Each row is a point on a landscape with many valleys, with its height.
From any point a ball rolls to the lowest of the 2 points nearest to it. It stops when none of these is lower. Distance is the straight distance between rows; heights are no part of it.
K_798 h=3.98: [  6  23  23  18   5 -25 -32  13 -30  -8 -18 -43  44   4  11   1  15 -52
  26  16  -6   7  16  15  32]
K_269 h=3.83: [-14  44 -42  27  24  -7  10  43  -4  23 -24 -45  11  -7  45 -11 -13 -16
  46  33   8  20  28  17  27]
K_26 h=6.86: [  4  11  -7   7  15 -19   9  20 -21   5 -11 -23  21 -10  40  23 -35  13
   4 -11  31  18 -16  19  14]
K_89 h=3.70: [  6 -26 -28   8  20  44  -8  -7  -5 -14 -20  29 -24   5  -9 -19 -16  14
 -29 -40  20 -11 -21   3   9]
K_210 h=3.41: [ 32 -11  59  -3   9 -22  17 -21   5   0  40  27  -8   5 -37  33  33   8
 -59   4 -18  -3  -2  -3 -12]
K_620 h=2.73: [ 36 -25  71 -28  -5 -30   1 -32 -13  -7   4  36  27   9 -51  28  45 -38
 -53 -13 -26 -19   1 -13  -5]
K_109 h=2.55: [-27  35 -72  -7  -8  27 -20  24  11 -13 -27  15 -10 -13   4  -7  -9 -16
   8  21 -13  -9  23   9  31]
K_270 h=4.65: [  5  29 -13 -10  -9 -39   1  11  -1 -25  19  -9  14  -8  14  27  15  -3
 -35  19 -26  13  32  17  17]
K_190 h=2.66: [ -2 -21  88   6  -7 -30   7 -26   3   3  -3  34  -9  18 -35  22  18   8
 -30 -25  -7  -8 -34 -25  -9]
K_952 h=4.40: [ -1  -5  67  -5  -7 -72  13  11 -21  10  18 -12  44  -9  -2  47   4  27
  11 -10 -18   3   4 -18 -26]
K_556 h=2.86: [ 22   5  27   7  -7 -30  11  -5 -14   6   1 -33  25  13  19  -8  12  -4
  18   3  12  21   4   5  -6]
K_523 h=3.78: [ 11   2  -2  -4 -11   3 -16 -19  -8 -26   6  -3  -1  12  -3  -3  10 -25
 -14  -4   1   1  -3  -3  22]
K_181 h=4.08: [ 10 -21   8  11   0  18  11 -13   0  -4   4  31 -18   4  -3   9 -21  31
 -41 -25  26   6 -42   8  -5]
K_639 h=3.22: [-29 -16 -59 -21  -4  58   3 -13   9   3 -28  -2 -28   7  -1 -54  -3 -16
  42  -1  20 -14 -11   1  -2]
K_961 h=3.32: [ -5  24 -10  23   6 -34  18  35  -6  30   3 -58  15  -7  61 -12  -7  -9
  52  31   8  31  19   6  19]
K_591 h=3.02: [ 25 -46  40  -9   0  25 -14 -47   3  -2 -17  23   4   8 -23 -28  30 -17
 -17 -18  10 -29   9  -7   1]
K_294 h=4.87: [  2  22 -90  28   9   8  22  40   2   1 -28  -3 -13 -20  37  -2 -40   5
  18  21   8  15  27  36  31]
K_938 h=6.11: [-16  -3  37 -23  -3  -7 -26 -16  -9 -24  11   1  -2  17 -36  11  36 -30
   1  -6 -45 -16  -1 -35 -13]
K_318 h=1.55: [  4 -10  71 -17 -14 -47 -12 -18 -11  -6   0  36  12  -1 -38  39  33  -9
 -37 -18 -26 -16 -17 -33 -25]
K_541 h=4.45: [ 16 -27  16  19  21  26  16 -18   7 -11  33  49 -65  23 -15   7   7   9
 -53 -18  11 -14 -29 -18  26]
K_982 h=3.11: [ -1 -22 -42   8   9  52  -5  10   4  -8 -34  14  -5  -8   7 -21 -33 -18
 -10 -13  27 -14  -9  21  28]
K_477 h=4.83: [-20  20 -58 -14 -15   7  -7  28  11 -13  14   8  -8 -24   3   9 -12  30
 -24   8 -15   3  11   2  -6]
K_41 h=3.50: [ -4  17  23   7  -9 -44 -11   9 -12  -3   5 -32  44   5   1  11  14 -32
  23  10 -18  11  19   0  -4]
K_834 h=6.74: [-13  16  16  -7 -11 -36  -8  16 -18 -11  -7 -16  15  -1  18  28 -14  13
  -6 -20   9  13 -25  -5   2]
K_554 h=4.44: [-14  21 -72  11   5  15  32  32  -1  15 -29 -30 -12  -3  42 -15 -32   8
  39  22  27  27  12  26  19]
K_77 h=4.22: [ 12 -18  61   5  -7 -16  22 -12  -9  23   5  10   5  -5   3  25 -16  38
 -11 -15  15   9 -34 -24 -15]
K_62 h=4.19: [ 26 -20  10   6  27  17  13 -31  24 -10  24  64 -59  25 -24  -6  42  -3
 -69 -18 -11 -22 -29 -21   9]
K_673 h=2.42: [-21  -7 -30   0   3  45 -11  -2   4  23 -12 -14   6   5  -3 -54  -6 -17
  55   9  13  -4   5   7 -18]
K_723 h=3.91: [-19  -9 -69 -25  -3  53  15  -2   8  24 -42  -1 -23  -1  21 -22 -37   6
  33   0  21  15 -17  19 -11]
K_695 h=3.90: [  9  -1  58   1 -15 -56  22 -11  -7   5  25   4   6   2  11  45   9  29
 -15   6   7  11 -15 -22   0]
K_526 h=3.45: [ 21  -5  54   3 -16 -49  16 -16  -8  -9  33 -12  17  26   8  29  27 -13
  -3   5  -5  19  -1   8  -2]
K_39 h=2.41: [  9 -13 -41  32  15  40   1  18  -3   2 -30   4  11  -6  25 -30 -35 -18
  23   1  25   4   8  27  16]
K_676 h=4.46: [-26   9 -61 -16  18  31  26  27  -7  27 -27 -33 -18 -11  33 -16 -35  22
  45  11  12  25  -8  16 -24]
K_757 h=3.18: [  4   6 -49  28  17  19 -11  14 -23 -13 -15  -8  -4   7  15 -26 -19 -31
  27   7  13  -6  24  41  28]
K_250 h=6.36: [  0 -20  74  11   4 -29 -10 -10 -23  14  -2  -3  17  26 -22   8  27  -5
  28 -21   2 -11 -23  -5 -32]
K_737 h=1.54: [-27  12  25  -9  -8 -37   3  25  -1   5  22 -47  15  -5  14  15  -1  35
  39   7 -33   6  11 -22 -21]
K_169 h=5.61: [ 13 -11 -38  -7  -9  56 -16  -7  29  -9   2  47  -6 -15 -22 -19   6 -19
 -40  -4   1 -25  10  14  15]
K_887 h=5.47: [  8  10 -62  13   3  20   6  -1   3 -35  11  17 -33  11  14   4   0  11
   4  -9   2   8  13  16  10]
K_662 h=4.18: [ 20   7  16  -4  -8 -10  -6  10   6   1  31  15  15 -31 -16  30  -9  30
 -36   0 -11  -2  -6 -11  -3]
K_973 h=5.21: [  6  21 -68  18   6 -13  14  24  10 -21  13  -9 -23  -5  33  18 -15  18
   7  15  10  11  25  32  14]
K_877 h=4.24: [ 19  25 -13 -11 -14   2  -6   1  -6 -24  18  -6  -1  -9   0  17  10 -17
 -20  17 -13  10  20   0  33]
K_773 h=5.60: [-18  15  26 -24 -18 -32 -24   5 -12 -32  13   1  22   5 -18  35  29 -25
 -33   2 -46  -4   9 -19   3]
K_589 h=4.29: [ 22 -38  49  23  15  14  26 -26  14   6  11  25 -39  19   0   9  -9  28
 -36 -12  24  -3 -34   1   2]
K_101 h=1.12: [  5  -4 -24  11  -3  21  10   9  -5  37  -9 -32   7  12  34 -57   0 -21
  53  26  18  17  15   5   2]
K_230 h=3.81: [ 22  -6  39   8  11  -4   0 -14   3   7  24  29  -5  -9 -36  17   0  18
 -33  -7 -10 -16  -4  -5 -19]
K_356 h=6.56: [-10  -5  41   7  -1 -34 -22   0 -19  -2 -14  -8  19  13 -22   9   0  23
   6 -16   1   0 -13  -4 -29]
K_724 h=5.25: [-16  -2 -43 -28 -11  38   5   1  28  12 -10  37 -21 -21 -23  -5 -24  39
 -34  -6  -9 -10 -28 -16 -17]
K_711 h=6.99: [-15  35 -31  -1  18 -30   7  47  -9  -5 -11 -39  28 -30  50  25 -31  25
  25  17   4  23   4  11  22]
K_252 h=3.23: [-34  17 -25 -19 -14  33 -21   6  14   2 -13 -20  10  -5  -5 -31  -2 -27
  43  14  -8 -13  26  -5  -7]
K_470 h=5.92: [  3 -28  26   4   2  29 -12 -25 -11  11  13 -10  -3  16 -19 -36  20 -13
  38  -8   4 -10   6  -8 -21]
K_369 h=4.56: [  8  22 -43  -4  -9 -12   2  27   2  -2  19  16   9 -33   4  26 -18  23
 -39  -9 -14  -3  -6  -1  21]
K_630 h=6.16: [ -6 -17  59   5  15 -12 -17  -9 -27   9  17 -24  12  31 -29  -9  30 -37
  44  -8  -1 -18  -2 -12 -23]
K_454 h=3.84: [ 28  -9  33  -3  12 -20  10 -25  10 -20  36  44 -42  26 -36  16  55  -6
 -65 -12 -19 -18 -19 -12 -12]
K_133 h=5.48: [ -1 -19 -22  -4  -3  45   9 -24  18  25   3  18 -20  -2   2 -24 -29  32
   5  -6  18   8  -4   8 -24]
K_851 h=3.17: [  9 -27  81   6  11 -11   5 -46  16  12  -3  25 -38  15 -37  -1  27   7
  -4 -12   4 -10 -24 -29 -18]
K_998 h=3.87: [  5  19  -9  21  18  -1 -20  16 -22  -8  -4 -28  16   4  17   3  -3 -45
  18  15   3   2  14  22  30]
K_624 h=7.12: [-15  27 -35  -8   8 -41   8  35  13 -11  16 -28  33 -40  36  26 -27  30
   3  19 -14  13  24   5  -2]
K_795 h=2.74: [-16  11  15   0   4 -18   5   0  13  13  30  -8 -18   3   0  11  -4  39
  14  10 -11  13   3 -18 -33]
K_643 h=6.44: [-19  -6  22 -19  -8  20 -46 -20   3 -22 -16   1  14   4 -43 -20  30 -30
  16  -8 -25 -28  15 -17 -18]
K_708 h=5.28: [-14  -6 -23 -13  -8  25  10   0  11  15 -16 -13  -6 -14  -8 -15 -27  39
  13   1   5  15  -3  -5 -33]
K_432 h=3.25: [-25  29 -53  -3 -17  20 -16   8  21   5 -40 -15   8 -14  16 -31 -10 -23
  25  32   1   7  26   6  10]
K_206 h=5.42: [-24  -4 -73 -20 -15  52 -14   1  31   7 -16  44 -24 -11 -19 -20  -9   7
 -25 -13   1 -28 -17   1   9]
K_377 h=2.72: [-16  26  22   3  -7 -50  14  39 -17  20  -3 -63  38  -9  44   3   3  10
  45  20  -7  17  13  -8  -3]
K_78 h=3.40: [ 24 -49  86   5  18   2  12 -53   2   9  -1  31 -21  18 -29 -22  27 -11
 -23 -17  20 -30 -15 -11 -10]
K_635 h=5.05: [ -4  37   9 -11  -6 -55 -16  18  -3 -27  11 -20  43  -9   8  45  24 -29
 -38  19 -28  -4  21   2  20]
K_366 h=2.25: [  9 -13  -3  17 -13   8  11  -6   5   9   0 -25  12   6  16 -30   1  -4
  19   7   8  23  18   7  -1]
K_285 h=3.37: [ 23 -21  22  -1   0  20 -18 -25  -8 -13  -2  22   5   0  -9 -14   2 -25
 -15 -21  24 -13 -16  -7  15]
K_842 h=5.69: [ 11 -32  -3  -2   1  49   3 -34  12   6   4  15 -27   8 -27 -41 -10  -3
  23  -2   8 -15   9   6  -7]
K_350 h=5.06: [-29  24 -60 -27 -26  28  -1   8  34  16  -3   8  -7 -18  -3   0 -27  37
   3   0  -2   4   4   0 -20]

Where does a ball stop that starts at each point below?
K_938 -> K_591
K_589 -> K_39
K_695 -> K_101
K_798 -> K_101
K_26 -> K_210
K_842 -> K_210

Call two points neighbours if one is among the 2 nearest of the other. Go from one point of each pair to the other, from neighbour to neighbour, staying as low as possible. Name the highest point that can't be avoided.
K_737, K_318 -> K_676
K_101, K_39 -> K_798
K_318, K_591 -> K_78
K_673, K_109 -> K_432
